Each row is a point on a landscape with many valleys, with its height.
A ball rolls from a point to whichever of its 2 nearest points has the largest drop for the distance, and stops where none of them is lower. Distance is the straight distance between rows; heights are no part of it.
z_316: [ -4  -6  21  20  -8 -15 -37  17 -17 -22  14  -1 -10   6 -30  11 -38  -7
  -6 -14  23  30 -15  -1   3]  h=207
z_85: [ -4  19 -11 -13  28 -27 -37  44  -6  -5  -7  25  23  38  -3  -4  32   4
 -43  10  37   7  38 -11   9]  h=395
z_467: [-22   9  -7 -12  12  21  16 -18 -10   3   8 -10  23  12  22  13 -14  17
  38  15 -19   3 -30   9  -2]  h=313
z_438: [  7  23 -11  35  16 -16 -17  36  44   8  -8  -3 -42  11 -18 -22  25  -4
 -19  -2  33  -4  -3   8  -5]  h=435
z_794: [-12   4 -25 -12  17 -23  -6   3 -31  19  29 -21  26 -20  34 -19  -6   0
  14   9 -15  26  39  29   0]  h=602
z_167: [-11  -7 -26  39  16  -9   8  28  14  -2 -16  26 -46 -25 -22 -10  12   7
 -25  -7 -17  13 -31  53  -7]  h=339
z_857: [-14  10  11 -32 -17  -7   4 -37  -9  13 -25 -27  49  -5 -42  21 -17 -10
  16  -8 -13  15  17   3  43]  h=243
z_57: [-14  44  -5   9   8   4  -8  10  13   0   0 -30 -23 -30   8 -15 -12  24
  19 -14  -2   4 -29  -3  -2]  h=494
z_420: [ -2  18  -3 -13  17  -5 -34  22  -7  -8   9  35  10 -12  -8  12  29  -3
 -30  26  -6   9  42 -14 -28]  h=379
z_275: [ 13  52   0  -8  30  -5 -33  20  48  27 -10 -23 -17  13   5 -40  28  -8
  15 -27  34 -19  -2 -10  -7]  h=530
z_28: [  6   4  22 -37  45  31 -19 -37  -8  -5   8  51   9  68  43  22  15   2
  -3  -7  38   2 -13   7   5]  h=426
z_89: [-18  22  -1 -24  15  11   4  -8   3  -8   3  -5  -4 -12  20  12  11   1
  32  13 -29  -9 -16 -18 -13]  h=277
z_402: [  6 -23   3 -17   6  10   7   8  17 -21 -23  37 -16   5 -12  14  42 -25
 -10   9 -45  -7 -19 -25 -18]  h=314
z_842: [ -5  -5   5  38 -21 -14   8  41   6   6 -14  -1 -13 -12  -4 -24  21  42
 -42   8  24 -14  34   5 -18]  h=651
z_752: [-19  48  -2 -28  34  43 -10 -12  14  17  12  25   9  27  24  19  18  35
  10  23  22 -16 -27   0 -23]  h=493
z_34: [  0 -13  -8  16 -34 -36  15  -4 -26  13   0 -50  14 -25   7 -14 -30  -6
  20 -17  -6   6  32   0  26]  h=244
z_663: [-22  33  17 -36  20  -9 -43  13 -15 -11  -1  -4  10 -12   8  -2  11  26
   9  -3  -8  -4  15 -26   9]  h=372
z_274: [  6  21  -9 -11   2   7  -9  -1  -4  13  20  -7  -4  18   6  29 -40 -16
 -14 -37  44  26 -35 -11   8]  h=498
z_896: [-13 -11  18 -44 -11  -3  -3 -23 -26   1 -27  -1  56  25 -40  20 -22  11
  -2 -24   0  11   6   7  43]  h=270
z_185: [ 36 -41  19 -10 -24 -22  30 -10  23  14  -6 -19 -10 -16  18 -24  18 -20
  17  -2 -23 -34  33 -25   7]  h=441
z_933: [  1  -7   6  16  -6 -14  15  17  28  26 -24 -14  -9  -5   0 -38   2  36
   4 -21   0  13 -24   4  13]  h=324
z_835: [ -6   9  10 -25  15  50  12 -64 -18  -7  17  33  25  37  42  32 -29  29
   1 -16  31   7  -5   8   6]  h=470
z_909: [ 19   9  -4  14  -9   2  15  21  37   8  -1 -26 -42  -8  42  -7   2 -30
   5  -4  14 -48  -4 -17 -34]  h=386
z_986: [  0  39 -10 -16  11  -6 -21  24  17  11   7  -4 -13  -1  23   5  15 -12
 -12   7  25 -17  20 -25 -22]  h=554
z_122: [  7 -33   8  37 -26 -17  12  39   4  -3  -8   9 -25   2   3  -2  10   9
 -38  15  13 -15  25  -3 -23]  h=656
z_826: [-12  27 -18 -33  37 -13 -39  27 -10  11   6  26  19  10 -11  -3  40   1
 -38  10  14  16  43   2 -10]  h=393
z_272: [ -7  24 -21  14  -3  13  -9 -19 -22  -2  11  -1  15 -26 -21  25 -43   1
   6  -5 -18  41 -34  14  -8]  h=261
z_795: [-15   1  47  26 -31 -12 -48  -8  19 -28 -12   3  -4  -1 -52 -32 -17   4
  21  -4  39  12  -3 -45  25]  h=675
z_519: [-20  28 -23 -35  40  32  -8  -1 -10  15  11  41  28   8  -7  -5  25  18
 -28   1   3  27  -6  25 -19]  h=260
z_382: [ -8 -39   4  14 -21   2  44   1  20 -10 -34 -14 -26   8  -9  12   0  -7
  18  -3 -31 -16 -37  -7   4]  h=362
z_861: [ -2   6 -20 -20  26  25   8 -20  -9  34  19  40  43  -6   1 -17   8  27
 -26   5  -6  48   5  36  -9]  h=291
z_916: [  6  11   9  30  -5 -23 -11  13 -17  17  24 -34   3 -18  17 -29 -29  42
  10   1  19  12  20  41 -13]  h=617
z_991: [-29   0  21 -22 -20   5 -13  -4 -32 -28 -18   7  31  -8 -18  38 -16  28
  -3  17 -17 -33  23 -33   6]  h=329
z_400: [-13  38   3 -26  21  52   0 -35  -2  10  21  28  23  21  35  29 -13  41
   4   9  26  -3 -27  -2 -10]  h=482
z_121: [-14  17  16  -1 -32  -7  -4 -36  -8  -2 -12 -32  27 -39 -52  16 -28 -10
  12  -3 -16  17  23  -4  35]  h=205
z_6: [  4   2  17   5   0  25  16 -11   4  -2   4 -18  -1  39  31  -2 -29  48
  22 -19  32  -4 -39  16   8]  h=253
z_804: [ 11  -5 -15   8  14   8   9 -26   8  35   9  24  18 -11  -4  -4  -9  19
   5  11 -20  48 -21  31  -8]  h=322
z_31: [  3   8 -20  26 -13  -9   3 -38   8  32  -3  -4  15 -46 -14  -7 -13  12
  35   9 -40  40  -1  -1  19]  h=429
z_793: [-21 -11  -2 -38  19 -15   8  24 -13  -5   4 -29  -6  28  45  -4  -3 -23
  29 -14  -3 -15 -11   2   5]  h=294
z_63: [-16 -21  -5   3  -7   6  17   0 -39 -25 -11 -15  22  28 -15  15 -35  10
  11 -20  -9  18 -36  29  11]  h=237
z_126: [-24  21 -19   1  17  26  -4  17 -23 -15  13   2   6   2   9  19 -15  30
 -12   8   5  12 -24  32 -28]  h=316
z_429: [ 30   5  26  -4 -12   9 -25 -25  18 -17  17  34 -12 -33 -26  12  36 -18
  -5  24 -26  -7  15 -53  -6]  h=304
z_173: [-13 -27  12 -36  12 -10  -9  26 -26 -16  -6   1  10  53  21  23 -12 -11
   2  -6  12 -19  -7  -2   2]  h=262
z_560: [-19  18 -31 -23  51  28   0  -2   6  25  10  42   3  11 -24 -11  38   1
 -19  21 -11   8  -4  48 -37]  h=293
z_454: [ -3   2 -37   6 -11   1  11 -48  -8  35  -6   4  35 -30 -15  10  -5 -26
  28  12 -43  36   8   0  11]  h=413
z_996: [ 22 -41   0  -5   7   5  12   8   9 -35 -15  29 -30 -14 -13  -4  47 -23
 -13   5 -57  -9 -17  -4   0]  h=296
z_496: [ 10 -23  11   0  -8 -24 -16   9 -13   9  13   5   6   8 -13  19 -29 -17
 -14  -3  13  21  14   0 -11]  h=245
z_549: [ 17   2  17  -7  25 -20 -29  20  26 -29   2 -20 -56 -10  -5 -41  49 -18
  12 -14 -13 -13   2  -5  17]  h=147
z_119: [ 36 -27  15  -3 -13  12  -1 -22  16 -25   7  28 -22 -38 -35   2  40 -28
 -13   7 -44 -10 -13 -38  18]  h=319
z_452: [-32 -16   6 -49  -8   2  10 -14 -43 -13 -31  -5  53  27 -18  30 -18  -6
   6  -2 -16 -19   9   5  25]  h=292
z_199: [ 13   0  33  25 -15   5  -4   4   2   0   3 -25  -5  31  14  -7 -38  39
  20 -16  41 -12 -25  11  -4]  h=196
z_324: [ 10  -4  10  -9 -24  17  12 -12 -11  14   0   5  26  44  26  27 -42  28
 -31 -27  72 -11  11 -17  17]  h=399
z_450: [  6  -5  15 -31  14  -2 -10   3  10  16   6  28   4  46  12  38   7 -36
   9  17  11  -9 -12 -22 -22]  h=355
z_506: [  2 -15 -43  27 -10  -9  30  -4 -15 -22  -6 -25 -27 -36  23  -2   4 -33
  21 -11 -41  -4 -17   7  28]  h=146
z_733: [ 10  13  17  57 -29 -22  -7  17  11  18  -3 -21 -15 -58   5 -52  -7  28
 -19 -17  25 -18  32  13 -19]  h=635
z_155: [  2   3  16  -2 -18  18  -9  -8 -23  -3   5   6  27  36  18  35 -44  50
 -18  -5  54 -16   4  -9   3]  h=383
z_239: [ -1  12  -4 -13  27  -3 -20  21  12  18  -3  10  12  22 -18 -27  29  51
 -27  -9  30  18  22  18  13]  h=384
z_862: [-13  25 -22  -3  -7  16  32  25  22  38  -6 -20   3  -6  38 -15 -10  20
 -18 -12  31 -22  -5 -11 -18]  h=456
z_829: [ 15 -34 -14  29   8 -12   3  18   9  12 -10  38 -22  -5 -13   2 -10 -18
 -25   1 -14  26 -24  40 -23]  h=312
z_474: [-29 -18  20  11 -26 -16   0  41 -43 -34 -14 -19   2  13  -6   8 -23  30
 -17 -16  15 -13   4  -9  11]  h=325
z_886: [ -1 -14   6  -6  14  55  29 -67 -18 -19   9  40  29  40  30  14 -27  20
   0 -18   8  30  -2  30   0]  h=461
z_340: [-11 -23   5 -31  33  14 -13  27 -25 -25 -10  29  12  71  19  11  11   5
  -8   0  10  -7 -26  29 -10]  h=290
z_22: [ -7 -20 -48  35 -25  15  47  -9 -19 -25 -17  -8 -17 -27  10  26  -9 -37
   8  -1 -45 -14 -28   9   9]  h=193
z_413: [-33  28 -30 -41  25  24   0  18 -19  11   4  28  28  -6   8   7  14  -1
 -32  -5  -6  18  -8  -4 -16]  h=227
z_102: [ -5 -18  28  26 -13 -31 -39  37 -22 -35 -12  23  24  38 -17   0  -2  12
 -33  19  37   1  33 -25  16]  h=366
z_781: [-11  26  10  50  -9 -11 -45  33 -10 -65  15   7 -15 -17 -13 -14  17   2
 -33  29  38 -12  39 -19  -6]  h=388
z_349: [ -3  -8 -15   8  -6  22  20 -19 -32 -15  -1 -10  21  23  -8  17 -44  16
  -2 -37   9  39 -42  32  21]  h=263
z_552: [ 17  -4  21  20   5 -19 -12  25  42  -9 -21 -25 -46 -10   2 -57  34  -1
  14 -22   0 -23  -6  -4   4]  h=226
z_494: [-12 -32  -7  15 -53  -4  59   2 -23 -17 -22 -30   6 -25  -4  12  -5   7
 -16  -7 -18 -32  20 -18  17]  h=273
z_678: [-11  -3 -34  -6  24   0  29   6  23  41   1  12  -9 -20  16 -21  22  -5
 -10  13 -15  12   0  27 -10]  h=385
z_997: [ 14  39 -16   4  15 -18 -30  27  21  14  20  -6 -21  -5  10  -9  25 -19
 -18  17  33 -30  62  -8 -33]  h=564
z_490: [  2 -23  17  32 -12 -17 -26  27   9 -37 -16  30 -12  19 -40   2   9 -29
 -25  10  11  18   0 -32   5]  h=663
z_738: [  8  -9   2 -10  20 -21 -18  14 -11  -9  29  -9 -19 -17  22  -1  12 -12
   7  28 -18 -10  46  27 -33]  h=588
z_836: [ -3  21   8  33 -16   6 -31  33 -12 -68  17  -9 -32 -20   0  -7  16 -14
 -28   8  27 -27  11 -39   4]  h=365
z_362: [ -7  46   4  -5  22  -3 -31  23  26   1  -4 -30 -29  -1   0 -28   8  10
  19 -28  21   1 -26  -8   3]  h=512
z_730: [ -1  20 -34  -3   8   3   1 -30 -13  20  17  21  21 -46   5  18  -7 -28
   9  21 -42  31   5   4 -24]  h=396
z_660: [-17 -32 -20  20 -48  -3  60  -7  -6  11 -38 -13  18 -16 -28  20 -19  -4
 -22  -9 -15   0   3  -1  21]  h=248
z_453: [  2  -3  18 -25   7  -4 -20   6   9  -4 -21  36  10  45 -16  39  19 -34
   0   8  -3  -6 -13 -41  -4]  h=341
z_574: [ 19  -4  24   1   6  -5   0  -3  48  12  -9   1 -26 -17   6 -29  37  15
  23  19 -27 -19  10  -9 -13]  h=300
z_62: [-34  26 -41 -29 -12  16  28 -23 -27  17  -5 -21  43 -15  -4  35 -25 -33
   4 -17  -8  12  -3 -21  20]  h=125
z_588: [  6 -21   7  23  -6 -24  26  28  37  13 -33 -23 -38  -8   7 -50  16  13
   7 -25  -8  -8 -22  11  13]  h=287
z_960: [ -1  -5  48  40 -14 -10 -32  25  -1 -29   2 -17 -20  28   0 -11 -25  27
  20  11  36 -18  -9   6 -14]  h=78
z_590: [-11 -12  35  17 -25  -3 -33  -3   2 -55 -17  27   2  11 -48   8  10 -16
  -5  17  12  -7  10 -57  20]  h=666
z_37: [-20  27 -27 -45   3  12   5 -24 -44  13   6  10  54  -3 -11  31 -29 -44
  -6 -21  -9  28  -7  -5   1]  h=166
z_924: [ 20 -16  24 -29   8   8   9 -55  11  35   7  20  36  31  -5   7  -9  17
  27  -5   1  29  -7   8  16]  h=310
z_513: [ -4  11   1 -29 -11 -10   1  29  15  29 -29  -1  24  22  16  -9   5  13
 -21 -29  36 -12   6 -58  22]  h=423
z_177: [  8  30  -4  22 -11  -1  -4 -29  13  37  11 -13  14 -38  -3 -14 -33  38
  24   2  -4  33 -10   3   5]  h=451
z_695: [-21  22 -44  -4  47  21   0  -1   1  17  22   6 -12  35 -41 -20  23  52
 -11  -8  36 -15  19  41 -10]  h=438
z_594: [-25  22 -27  21  -1  17  -1  12 -35 -26   2  -2   3 -22 -10  20 -37  18
 -10  -8 -16  27 -40  17 -13]  h=286
z_201: [  8 -32   9  -5  13  -4  10  14  -3  10   8   3   3  36  17  -4  -8  21
  -2   3  13  13  -8  38  -9]  h=250
z_772: [-12  17   4  31  13 -18 -51  39  -8 -41   2  23   2   3 -36 -10  21   8
 -40  20  22  23  29  -1  -2]  h=408
z_914: [-24  21 -25 -24  -3  16  44   8  18  47  -2  -8  22 -25  44 -23   8  13
 -12   7   5 -16  16 -25 -10]  h=440
z_815: [ 20 -40   8  26 -24 -10   1  21   2 -25  -2  22 -27  -9 -14  16  11 -31
 -36  11  -2 -10  17 -23 -11]  h=659
z_523: [  5   8  23  -3 -29  -1  -1 -30   0 -10  10 -24  -2 -28 -17  31 -28 -22
  22  12 -11 -23  22 -24  -1]  h=200
z_572: [  4  44   2  14  -4  13  -6 -10  31  32   6 -13  -1 -30   9 -14 -15  39
  19   5   6   2 -14  -6 -19]  h=472
z_937: [ 19 -12  19  -6   3  -9 -28   6  -6  -7  -8  21  19  71   7  17  -9  13
 -19 -10  53   2  -1 -18  26]  h=398
z_844: [ 31 -31   5  41 -26   3 -11   4   8 -31  15  42 -35 -30 -21  21  11 -41
 -41  27  -6  -9   8 -23 -19]  h=662
z_170: [ 39   0  15   4  14  -9 -38  14  24 -37  24  -5 -54 -23 -10 -36  60 -29
  -6   3  -2 -23  11 -14  20]  h=204
z_125: [ 13   4  -7 -31  10  22  25 -59   7  41   1  21  29  23 -23  26  -9 -50
  20 -15  -8  39 -41  13   7]  h=520
z_406: [ -4 -30 -30   7 -17   5  14 -24 -47 -19  -6  -7  29   8   1  22 -15 -52
  30  26 -51  -2  21  30 -16]  h=410
z_457: [  2  21  -8  57 -21 -17   0  33  20  17 -12  -7 -24 -36 -17 -45  20  34
 -46  -9  37 -23  39  10 -13]  h=644
z_444: [ 34   5  23  16 -12  10 -28  -8  30 -28  16  32 -16 -29 -21 -19  54  -5
 -19  33  -5 -17  23 -52   5]  h=281
z_227: [-23 -36 -35  11   8 -10  36  21 -20 -11 -21  -9  -3  -9  19 -25  19  -5
   4  -5 -46  13 -12  35  12]  h=241
z_758: [ 14 -23  16 -15  -2   8  14 -23   9  30  10  11  27  30  12   2 -15  34
   6  -1  17  13   0   8   5]  h=284
z_926: [-13  -7 -35  15 -23 -28  11  -4 -41   5  -3 -38  19 -32  -5   0 -30 -15
   7 -23 -16  28  21   5  34]  h=208
z_306: [ -7 -10 -18  -3  44  18  -3  11   4   5   3  36  -6  30 -24  -6  27  17
 -16  28  -8   2   1  68 -46]  h=320
z_60: [ 42  10   4  -1 -16   9  -4 -36  -1 -21  41 -18 -24 -57  -1   7   8 -33
  15   7 -34 -28  -8 -31  18]  h=259
z_411: [-29  10  27 -14  -3   0 -39  10 -30 -40  -8   5  16 -14 -15  10  -5  35
   1   6 -14  -9  11 -33  10]  h=348
z_2: [ 10   3   8 -11  13   1 -26  -2   4  23  18  42  22   2  -7  19   8   7
 -13  35  -3  21  21   4 -39]  h=363
z_56: [ -5 -27 -18   4 -15  -4  48 -10  12  13 -14 -24 -13  12  15  13 -14 -35
  30   0 -20 -11 -25  -2   5]  h=343
z_387: [  2 -18   4 -32   7 -13  10 -34 -15  23  13  -7  29  19  10  22 -12 -52
  43  18 -22   5  14  11  -4]  h=387
z_3: [  4 -20   9 -20  28  44  18 -41 -14 -12   7  40  23  55  20  -2   0  15
  16  -6 -10  25 -34  45  -6]  h=449
z_84: [-17 -23 -44  36 -43  14  64 -13 -12  -3 -38  -4   4 -23 -14  32 -18 -23
 -11  -1 -31  -8 -19   9  10]  h=225
z_919: [ 25  22  -3  14 -10  15 -12  26   1 -44  23 -27 -44 -38  13 -22  33  -8
 -28  -4  13 -53   5 -24   5]  h=332
z_147: [  1  16   9 -11  -9  -1  -6 -16   4   2  11  -7   0 -29   6  18  -6  -5
  18  16 -22  -4  14 -29 -16]  h=242
z_374: [ 20 -49  -3   8 -20 -27  44   1   4   8  -5 -21 -13 -18  34 -22  17 -14
   9   8 -27 -26  30   2   4]  h=450
z_780: [ -9   7  15 -35   8 -14 -20  26  -4 -19 -12 -12  -6  -1  16  -9  25   6
   3 -10  -8 -25  19 -38  14]  h=392
z_330: [-15  -9 -18  -4   1  25  32 -32  -4  10 -13   9  27  15  -6  20 -10 -11
  31  15 -38  14 -41  12 -10]  h=338
z_894: [-30   3 -55   1 -22  -4  26  -6 -41   6 -15 -37  34 -25   3   6 -19 -17
   6 -24 -21  22   8 -11  40]  h=175
z_977: [ 11  17 -36  32  -6  -8  12   5  -3 -11  13 -13 -39 -84   8 -35  27  15
 -21 -12 -24 -18  11  23  32]  h=254
z_571: [-17  16  -5   6  17  20 -20  29 -35 -31  15   4   5  26   5  15 -14  52
 -26  -5  33   8 -10  39 -10]  h=342
z_358: [ -4 -17 -21 -22   1  -3  10 -34 -34  14   8   9  43   5   2  15  -8 -60
  31  23 -44  15  22  17 -14]  h=397
z_149: [ -4  -3  16 -48  43  35   2 -38 -25  -2  16  44  23  55  31  15   1 -13
  16  -4   5   6 -31  20  -2]  h=439
z_666: [-21   0 -21 -36  39   7  30   2  16  55  15   8  19   5  24 -41  29  -3
  -9   6  -3  15  14  20   8]  h=402
z_520: [ 40  11  17   9   7   1 -29  10  32 -32  14   8 -30 -13  -9 -31  70 -11
 -12  28  -1 -37  30 -33   6]  h=249
z_720: [ 20   0  11   9 -10 -27 -21   6  20  34  12   5  -5 -20  -5  -8 -17  -5
  -8   3  15  19  23 -14 -13]  h=282
z_929: [  9 -47 -17   2   7  -9  33  13   8 -18 -19  12 -31 -15   8 -15  37 -17
  -6   1 -55  -7 -12  15   6]  h=276
z_298: [ 16  17  24   4   9  10 -21  -6  35 -21   8   1 -43 -13   4  -3  33 -10
  25  21 -18 -23 -11 -28 -17]  h=268
z_148: [-25  27 -19 -46  13  14  -6   5 -39   2   6  29  36  -4   3  29  -9 -25
 -19 -10  -7  14  -6 -20 -20]  h=198
z_719: [-31  -7  12 -33 -12   5   6 -20 -33 -25 -22 -12  38   3 -12  35 -14  10
  24  14 -32 -32  15 -10  15]  h=311
z_16: [  9  -9  34 -28  -1   8   3 -57   9  22 -11   6  38  33 -34  26 -15   7
  40   9  -9  12 -12  14  21]  h=333
z_744: [  8 -17   9  -5  23 -15 -15  30  12   3   3  -1 -21  39  10  -4   5  -2
   1   2  18   8  -9  24 -10]  h=217
z_183: [-22   1  -1 -34  -3  -8   5  28   2   2 -27  -9  10  14   6   0   7  10
 -10 -26   9  -7  -7 -44  21]  h=409
z_998: [ -5   2  10   9  -3  22  -5  15 -26 -16   7   9  14  39  23  16 -20  64
 -28  -4  51  -7  -4  19  -3]  h=364
z_798: [ -4  -4   8 -11  -9  12  14 -43   4   4 -23  -3  23   5 -38  30  -9 -19
  38  14 -42  10 -21   8   6]  h=357
z_880: [ 23  -6  20  -3   7 -10   1  -8  52  47  -3  12 -10   1   8 -20  17  10
  20  20  -8   5   2   0 -21]  h=335
z_622: [ -1  -5 -21  21   4 -26  -7  -1 -37  12  30 -35  12  -9  31 -18 -24   7
  29   9  -4  31  19  51   2]  h=608
z_543: [ 19  39   6  -5   8 -12 -23  18  46  21  -6  -3 -16   3  15 -13  25 -27
   0  -5  24 -15   9 -45 -14]  h=545
z_69: [ 11  -8  -9  10  14  15  -4   4  11  22  15  43   7  11  -6  14   4  17
 -28  35   8  19   3  36 -45]  h=344
z_692: [  8  10  27  42 -21 -28 -18  21  -4  15   7 -36   1 -30  14 -45 -21  34
  -1 -15  28 -13  33  20 -21]  h=626
z_225: [ 33 -41  25   2 -39   1  29 -42  15 -18  -6 -18  -7 -36 -43  -7  21 -20
   7   7 -38 -30  10 -19  47]  h=442
z_771: [  3  -1  -3  32 -42 -25  23  -5 -19  -4  -4 -65  -9 -29  14  -9 -37 -19
  25 -27   2 -24  12  -4  17]  h=283
z_390: [-10  15  33   8 -35   3  -7 -41  -3 -22  -2 -43   7 -30 -41  29 -36 -20
  32  18  -7 -15  23   0  16]  h=149
z_985: [-14 -29  -5 -21  17  -7  30  14   6   6  -7 -15 -11  24  36 -11  12 -19
  28   6 -23  -9 -17  13  -2]  h=317
z_169: [ 19   5  24 -32  26  -1 -37 -21  -7   3  11  25   9  72  39  26  -5  -4
   3 -10  54  -6  -5  -9  17]  h=414
z_308: [-11 -25  27  18 -13 -27 -31  44 -32 -45  -2   4  -5  19  -5   7  -6   5
 -20  10  19 -11  28 -11  -5]  h=349
z_685: [ 42   2   4  14 -18  10 -10  -4 -12 -35  50 -22 -35 -62   8 -15  13 -16
  -9  10 -10 -41  -8 -20  18]  h=295
z_655: [ -1   7  13  21  -1   3 -18 -10  25 -19  -5   7 -43 -26 -28   6  -9 -17
  20  -2 -23  18 -48 -15  -1]  h=169
z_359: [  7 -38 -11  16  14  -8  12  19 -12   9  -4  23   4  11  -9 -18   0  22
 -29  -6  -8  38 -11  60 -10]  h=285
z_137: [ -5 -24 -17  14 -12   0  13 -11 -43 -31  13 -16   7 -10  18  30 -20 -28
  27  30 -44 -12  19  23 -25]  h=420
z_129: [  6 -12  -3 -37   7  10  15 -32 -12  18   2   5  25  40 -12  28 -28 -42
   7 -24   6  26 -24  18  10]  h=513
z_785: [ 16  37  -5   8  21 -13 -36  13  22  -2  17 -18 -37 -17  -7 -28  32  -6
   1   6  17 -37  53   5 -25]  h=573
z_78: [-12   1  42  11 -27   1 -32  -9  16 -23 -16  12   4 -12 -46  -7  -1  16
   5   6   5   2   6 -56  19]  h=670
z_994: [  9   0 -12  10 -14  -3  36  14   3  -2   6 -46 -23 -20  63 -15  -4 -19
  20  -1  -4 -51  14  -2 -22]  h=354
z_166: [-13   7 -14 -31   8   5  31  -3   3  47   7  -9  37   0  36 -29   0  19
   1  -5   9  10  10  -8  16]  h=421
z_764: [ 23  12  12  14  -8   5  -2 -26  27 -15  15 -10 -47 -43   1   3  -1 -24
  27   4 -29 -16 -26 -26   2]  h=214
z_468: [  1  22 -11 -17  23   9 -11 -25  -7  28  30  32  24 -28   7  16   2  -7
   8  34 -25  30  11  16 -44]  h=380
z_599: [-14 -12  24  -4 -25   7  26  -4  23  -7 -38 -19  -7   8 -19   5  -5  16
  24 -11 -17 -22 -28 -31  19]  h=381
z_488: [  4  14 -12  -4  30 -15 -28  15   3 -10  25 -10 -44 -24  -2 -10  29 -14
  -5  14 -10 -12  41  29 -21]  h=582
z_863: [ 13  14  -9  30   1   0   7  32  50  20 -11  -9 -43  12  19  -9   8 -13
  -9   1  35 -28 -17  -2 -31]  h=411
z_646: [-24 -24   6  -3 -43 -13  41  26 -28  -5 -29 -29  16   0   7   1 -16  29
 -14 -20   7 -27  14 -22  16]  h=299
z_300: [-16  26 -14  -9  40  -2 -29  15   5   4   0  -8  -7  23 -41 -33  33  59
   1  -3  19 -10  22  30   1]  h=412
z_361: [  0  -4  24  21   8 -15 -40  29   2 -23   8  -9 -31  21 -13  -2 -14  -7
  11  -1  17  14 -20   5  -4]  h=156
z_885: [  8  17  -5  -5   9  37  31 -33  16  16  14  -6  -3  27  39  -2 -27  24
   8 -34  37  21 -40  11  12]  h=298
z_817: [ -5  11 -25  30  -8 -10  14  15  -9 -19   1 -22 -37 -59  13 -15   2   2
  -9 -16 -21  -2  -9   8  17]  h=209
z_271: [-19 -28 -29   3   3  -1  29   9 -34  -4 -13 -14  23  17  10 -10 -13  -2
  13 -13 -26  26 -24  32  15]  h=199
z_442: [ 25 -19   3   8   9  -7  16 -19  48  57   2  24  -7   1   4 -11   2   4
  12  16  -6  29 -17  19 -10]  h=350
z_372: [ 12  18  -2   8 -15  -3  -5  13  20  27   7 -14 -10  11   8  11 -36 -13
 -14 -29  49   7 -21 -29  -4]  h=488
z_633: [  4  21 -21   9 -19  14  29  11  13  42   6 -16   5   2  32  -2 -36  18
 -25 -28  53   2 -19  -9  -9]  h=473
z_989: [ -2  -3  10  -6  13 -24 -41  35 -18 -18 -14  26  29  53   5  10   9  15
 -32  12  33  -3  20 -22  17]  h=382
z_181: [-11  -7 -43  15  22  -2  25  23  34  33 -19  32 -31 -19 -17 -15  26   7
 -36  -7  -6  13 -21  40  -3]  h=361
z_617: [ -1  -9  -3 -12  19 -17  -2  13 -13  23  36 -11  12   4  35 -11  -7   8
   4  25  13  -2  44  43 -27]  h=595
z_803: [  6  41  -4  54  22 -18 -29  26  34 -13  -3   2 -16  32 -38 -25  22  10
 -14  26  49 -10  21   7  -8]  h=457
z_120: [  0   1   4  11  12 -12  -8  22  19  19  -5  -2 -13  -4 -17 -32  12  43
 -12  -9  10  25  -6  23   6]  h=356
z_883: [  2 -17  13 -37   8  -2  19 -26  10  38  14  10  15  27  22  26  -6 -41
  32  23  -6  -9   5  -8 -20]  h=371
z_700: [ -4  16  10  23  -9   1 -14 -30   8  -6   4  -8 -19 -28 -37  23 -36 -17
  29  -3 -17  23 -40  -4   2]  h=216
z_492: [ 12  -2   5 -36  12  -6 -10 -10  -2  19  12   5   6  40  -7  27 -22 -36
  -2 -33  29  28 -19  -9  11]  h=506
z_851: [ 10 -25  35  15 -26 -10  13 -13  23 -15 -21 -26 -23 -20 -16 -29   3   5
  35 -11 -24 -20  -7 -22  23]  h=406
z_443: [ -1  -7   7 -32   1  11   3  -7  11  -2 -26  40   6  13 -26  33  28 -37
  -4   3 -31  -4 -16 -40 -17]  h=327
z_677: [ 11   3  -4  21 -20 -23  15  12  -2  -7   3 -56 -32 -30  34 -18 -24 -27
  22 -29  -1 -26  -3  -6   4]  h=318
z_906: [ 13 -38  19  -4 -25  -2  22 -31   7 -28 -28 -12  -6 -15 -51  19   8 -49
   7   2 -47  -9   2   7  28]  h=452
z_859: [  4   3 -19  11   2  33  27 -27  -5   4  10   1   4  13  12  12 -35  28
 -13 -37  25  44 -41  20  15]  h=289
z_875: [ 33 -31  29   5 -27 -14  13 -10  11 -16  -1 -22 -22 -34  -4 -36  17  -7
  11 -10 -23 -30  16 -30  28]  h=424

Call two points neighbours if one is among the 2 nearest of the other. Go from one point of each pair to the other, from neighbour to neighbour, staying as low as possible. Name the highest point that can't be avoided.
z_655 and z_62: z_442
z_271 and z_549: z_119
z_361 and z_271: z_885

Where does a ball stop that starts at each point below?
z_358: z_271
z_183: z_390
z_300: z_549
z_57: z_62
z_666: z_361
z_274: z_361
z_906: z_361
z_468: z_62
z_122: z_62
z_513: z_390
z_875: z_173
z_695: z_549
z_785: z_62
z_3: z_506
